Each scene shows the same named points in several views. A view is turned or mirrored, and shifted as a whole, has a little noise and may leave points out.

Scene 1
View 1
Q_780: [ -7  11   3 -10   5 -10 -12  -9  -8  -1  -5  -1   1   4 -10  -3  12  -5
   7  -6  18   6   4   8  39   6   4  -6  -9  -8   7 -22   6  15]
Q_880: [  3  15  18 -13   0 -17  -8  -9  -1  21 -16   6  -2   8  -3 -13  11   2
  -5   6   7   2  16   6  11 -11   7  10  -1  -8  -1 -14   9   1]
Q_503: [ -9  -4  -7  -3  -5 -16   0   8  -7  -9   7   3 -20  14 -18  -2 -20 -16
   6 -10   5   1   1   8  39   1  15  10 -21   4   2  12   2  36]
Q_335: [ -9   2  -4  -2  -8 -23   5  16  -7   5   5  16 -23  12 -13 -17 -12  -5
  -4  -4  -7   1   8   7  20  -9  12  20 -16  -1  -5  26   1  26]
Q_90: [ -6   5  -3  -6  -6 -13   1   4  -7   7   1  -3 -17   7   1  -9  -7  -5
  -5  -5  -4   6  12   5  15  -5   0   8 -14  -4 -11  17   2  16]
Q_177: [ -1  14  12 -18   0 -17 -13  -1   1   9 -16  17  -4  16  -4 -22  10   4
 -10   7   1   4  14   7  13 -11   7   8  -2  -4  -3 -11   9   5]
Q_353: [-15  19   5  -6   7 -17  -9   3 -13  16 -10  19   4  -2  -8 -21  25  14
   0   1  12   1  11   7  31   0   2   3  -2 -17   3 -16   3   2]
Q_531: [ -6   6   0 -12  -3 -13  -8   2  -4  -1  -6   8 -11  14  -7 -14  -2  -6
  -1  -1   3   5   8   8  26  -5   9   5 -12  -2  -3  -2   4  18]
Q_648: [ -1   3   7  -5  -6 -23  -2   3  -4   6  -2  12 -15  13 -18  -9  -9 -10
   0  -2   8  -3   6   8  25  -9  19  17 -13   1   4   2   9  23]
Q_55: [-11  16  -1   4  -4 -16   9   5 -14  31   3  -1 -14  -9   8 -19   8  10
  -9  -6  -7   3  20   2   3  -7 -12  14  -3 -14 -14  25   0   2]
Q_886: [-11  -2 -10   6  -7 -18   9  12 -12   3  13  -1 -24   3 -12  -5 -19 -11
   3 -13  -2   1   6   5  26  -3   7  17 -19  -2  -5  29   0  31]
Q_68: [  5  10  19 -16  -2 -25 -12  -1   4  10 -20  27  -6  23 -17 -20   6  -1
  -6  12   8  -2  10  12  20 -17  24  18  -5   3   7 -18  13  12]
Q_785: [ -6   6   3 -12  -2 -16  -8   4  -4   1  -6  13 -10  15  -8 -16   0  -3
  -2  -1   3   4   7  10  25  -7   9   6 -10  -2  -2  -2   3  17]
Q_417: [-23  20  -6  -7   3 -11  -2  11 -15  18  -6  14  -2  -5  11 -29  24  17
  -9  -2  -6   8  17   6  17   3 -17   1  -3 -21 -10   8  -5  -5]
Q_361: [ -4  14  12 -25   2 -14 -14   1   3   4 -21  24  -1  19   1 -26  14   6
  -9  10   0   6  12  11  16 -11   8   4  -4  -3  -3 -19   7   3]
View 2
Q_780: [  9 -26  -2 -18   2  -3   8 -15   8 -11   2   0   0   5  20 -10 -13  17
  10  -9 -11   2 -20   6   4  11   6   3 -12  -3  -6  -7   4  12]
Q_531: [ -2 -17  10 -10   5  -4  -3 -10   1  -8   4  -5   8   7  10   1 -10   7
   6 -10  -5 -10   1  -1   6  18  -5   3 -17   5   2  -8  -6   4]
Q_417: [  5 -22   0 -12   7  24  -6 -21 -10  13   9   1  17  24   9  -8   6   4
   0 -30   0 -16  19   4  -7  18   9 -25  -7  -3 -19 -22  11  11]
Q_335: [-14 -18  11  -4  20 -12 -17  -5  -9  -5   3 -13  21  10   4  10  -3  10
  -1 -13  -9 -22  13  -8   9  37 -20  -7 -26   2  14  -8  -3  -3]
Q_90: [ -8 -15   0  -5  18  -3 -12 -10   1  -7  12  -3  25  11  12   3 -11  10
   1 -15  -8 -20   9  -2  10  17   1 -12 -19  11   5  -7  -6  -2]
Q_55: [ -3 -18 -12   0  22   5 -26 -12  -8   8  19  -3  26  20  16   1   1  14
  -8 -29  -4 -20  20   1   8  15   3 -36 -11   3  -4 -23   0   5]
Q_648: [ -6 -21   6  -7  11 -17 -13  -3  -2  -9   3 -11   6   3  13   8  -9  11
   3  -7  -9  -9  -3  -4  13  23 -19   2 -20   0   9 -11 -11   5]
Q_353: [ 13 -29   2 -15  -1   8  -1 -17  -5   6   2  -4  -3  15  14  -8   2   7
   3 -19  -3   1  -2   8  -4  15  -6 -12  -8 -13 -17 -23   9  19]
Q_785: [ -2 -18  11 -12   5  -2  -3  -9  -3  -6   2  -7   7   8   9   0  -8   4
   6 -10  -4  -9   2  -1   6  20  -9   3 -19   4  -2 -11  -6   6]
Q_68: [  3 -20  13  -9  -9 -10 -10   3 -10  -1  -4 -10 -14   4  12   6  -4  -4
   2  -2   2   1   2   1  10  11 -29  13 -16  -4  -5 -25 -22  17]
Q_886: [-13 -22   5  -8  27 -17 -16 -11  -4  -9   7 -14  24   9   6   8  -8  21
   1 -15 -16 -19   2  -7   9  43 -14 -13 -26  -1  20  -5   7  -6]
Q_880: [  7 -19  -2  -7  -3   1 -13  -4  -4   1   7  -1  -4   9  21  -1  -5   3
  -1 -12   2  -1   4   5  10  -3  -8  -6  -9   4 -11 -27 -18  16]
Q_361: [  5 -15  13 -11 -11  11  -1  -5  -7   3   0  -1  -7   8  10  -3  -3 -10
   4 -10   7  -4  10   5   2   4 -10   8 -11   4 -18 -22 -16  15]
Q_503: [-11 -21  11 -12  21 -20  -3  -9   4 -20   2 -12  18   1   8   6 -16  18
   9  -7 -15 -16 -11  -7   9  36  -9   5 -28   4  19   7   0  -4]
View 3
Q_353: [ -4 -21 -10  16  -6 -25  -5   2  -3   1 -10  -8  12 -12  15  17   3  -3
  32   8 -12  -4   0   6   6 -11  -7  -1  16 -13   6  26  -7  -6]
Q_55: [  6 -21 -20  14  18 -19  -8 -23 -11 -10  -6 -35 -13 -16  23  10   3   6
  11  17   3  -4  -3  -7   8  12 -14 -14   4   7  15  10 -16  -9]
Q_361: [ -2 -22 -12   8   9  -4   3  11 -15   2   9   1   8   3  20  11   6  -6
  16   7 -16  -2  -2  23   5 -15   7   8  14  -7  20  21  -1   4]
Q_503: [  9   8  18   7 -12   5 -19   1   2 -19  -3   2 -14   7  -2 -20  10 -10
  13  15  10   4  -3  -3   3   8   6 -16 -12   5 -10   8 -11  -8]
Q_531: [ 6 -6  0  8  1 -1 -6  3 -7 -6  2  1 -3  5 10 -4  5 -5 14 10 -2  3 -1  9
  2 -2  3 -4  3  0  6 14 -6 -5]
Q_90: [ 12  -5  -4   9  10  -2  -7  -9  -9 -11  -1 -14 -13   1  12  -7   5   0
   6  14   4   2  -4   0   4  11  -7 -12  -2   7  10   9 -16  -8]
Q_335: [  2  -9   1   7   6   0 -25 -10  -2 -19   5 -18 -14   0  11 -10  12 -16
  15  23   2  -1  -3  -4  10   7  16  -9 -12  12   0   8 -10  -3]
Q_177: [ -7 -18 -12   7   5  -5  -1   9 -10  -2   2   3   0  -2  23   9   7  -2
  19  10  -8  -7  -2  19  10 -15   8   0   7  -5  12  20   1   3]
Q_68: [-13 -19 -10   5   4   2  -6  15  -8  -5   5  12  -2   1  23   9  13  -8
  21  12  -6 -11  -2  25  13 -24  20  -1  -1  -4   7  20   6   4]
Q_886: [  9   1   8   7   0   0 -25 -15   0 -21  -5 -16 -21   1   5 -17  10  -9
  12  22  10   1  -3 -12   7  15   3 -20 -13  14  -7   4 -14 -11]
Q_417: [  8 -26 -14  17  10 -27  -5 -14  -9  -1  -3 -34  12 -13  14  15  -4  -3
  22  13 -16   3  -1  -2   4   6 -13   7  20  -3  19  19 -16  -6]
Q_648: [ -3  -5   0   6  -2   1 -12   3  -3 -13  -2   5 -14   2  14  -4  12  -6
  17  15   7  -6  -3   8   9  -6  10 -13 -10   2  -2  12  -3  -3]
Q_780: [  7  -3   6  14 -13 -11   3  11  -4   0 -15  14   4   0   6   3   3   2
  23   3   0   0   0   9  -2  -9 -18  -9   9 -15  -2  20  -9 -12]
View 4
Q_785: [ -8  -7  -5   3  10   8   8  10   5  17  -8   4  -5   2  -5   4  13  11
   3   6  -5   4   0   7 -16   1 -10  -3   8   3  -4  -4   9 -10]
Q_503: [ -2  -4   3   0  -1   2   4   8   9  18  -7  32  -5   1  -9  19  21   4
   2  22   4  18  -6  21 -29  -3 -11 -10   1  -1  13  -6   2  -9]
Q_417: [-14  15  -8  12  28   6  13  11 -11  26  -4 -11  -9   2  -8  -3  -4  15
   8   0 -18   3  -8  23   8  -2   2   9  17   1 -40  17  10   5]
Q_361: [-13 -17 -12   5  19  12  11  14   1  10  -9 -19  -3   5   1 -10   5  19
   5  -6 -11 -10   2  -9  -9   7 -11   3  12   6 -15  -5  18 -10]
Q_177: [ -9 -16 -13   8  17   8  12  14  -2  13  -8 -12  -4   0   1  -5   8  15
   4  -2 -12  -5   5  -2  -8   8  -8  -1  12   5 -16  -6  15 -14]
Q_68: [ -3 -28 -13  -2  12  13  12  12  -1  15  -6 -13   4  10   0   3  21  17
   2  -4 -16  -7   4  -3 -18   2  -6  -7   6   7  -8 -12  14 -14]
Q_531: [ -7  -6  -4   6   8   5   9  10   5  15  -7   7  -7   1  -4   4  11  10
   3   8  -3   6  -2   8 -16   4 -10  -3   8   1  -2  -3  10 -11]
Q_880: [ -3 -13 -16  20  15   4  15  14  -3  21  -7 -13 -10  -6   3  -7   7  10
   2  -9 -13  -4   5   1  -3  10  -7  -9  11   7 -17  -8  13 -23]
Q_780: [ -6   8   0  21  11  13  13   4  15  21 -18   0 -19   5  -7  -7   5   6
  -3 -10  -1  14 -13   8 -20   7 -17 -11  -2  10  -2  -6   7 -17]
Q_55: [ -3   7 -15  20  17 -10  12  15 -17  33   3   7  -8 -14   0   8   5   5
   7  12 -18   6   4  35  14   0   6  -4  21  -2 -36   8   7  -9]

Which points are out of place in each view (at most two, in the order of its rows)? Write - if all are in place.
view 1 | -
view 2 | Q_886
view 3 | Q_177
view 4 | Q_68
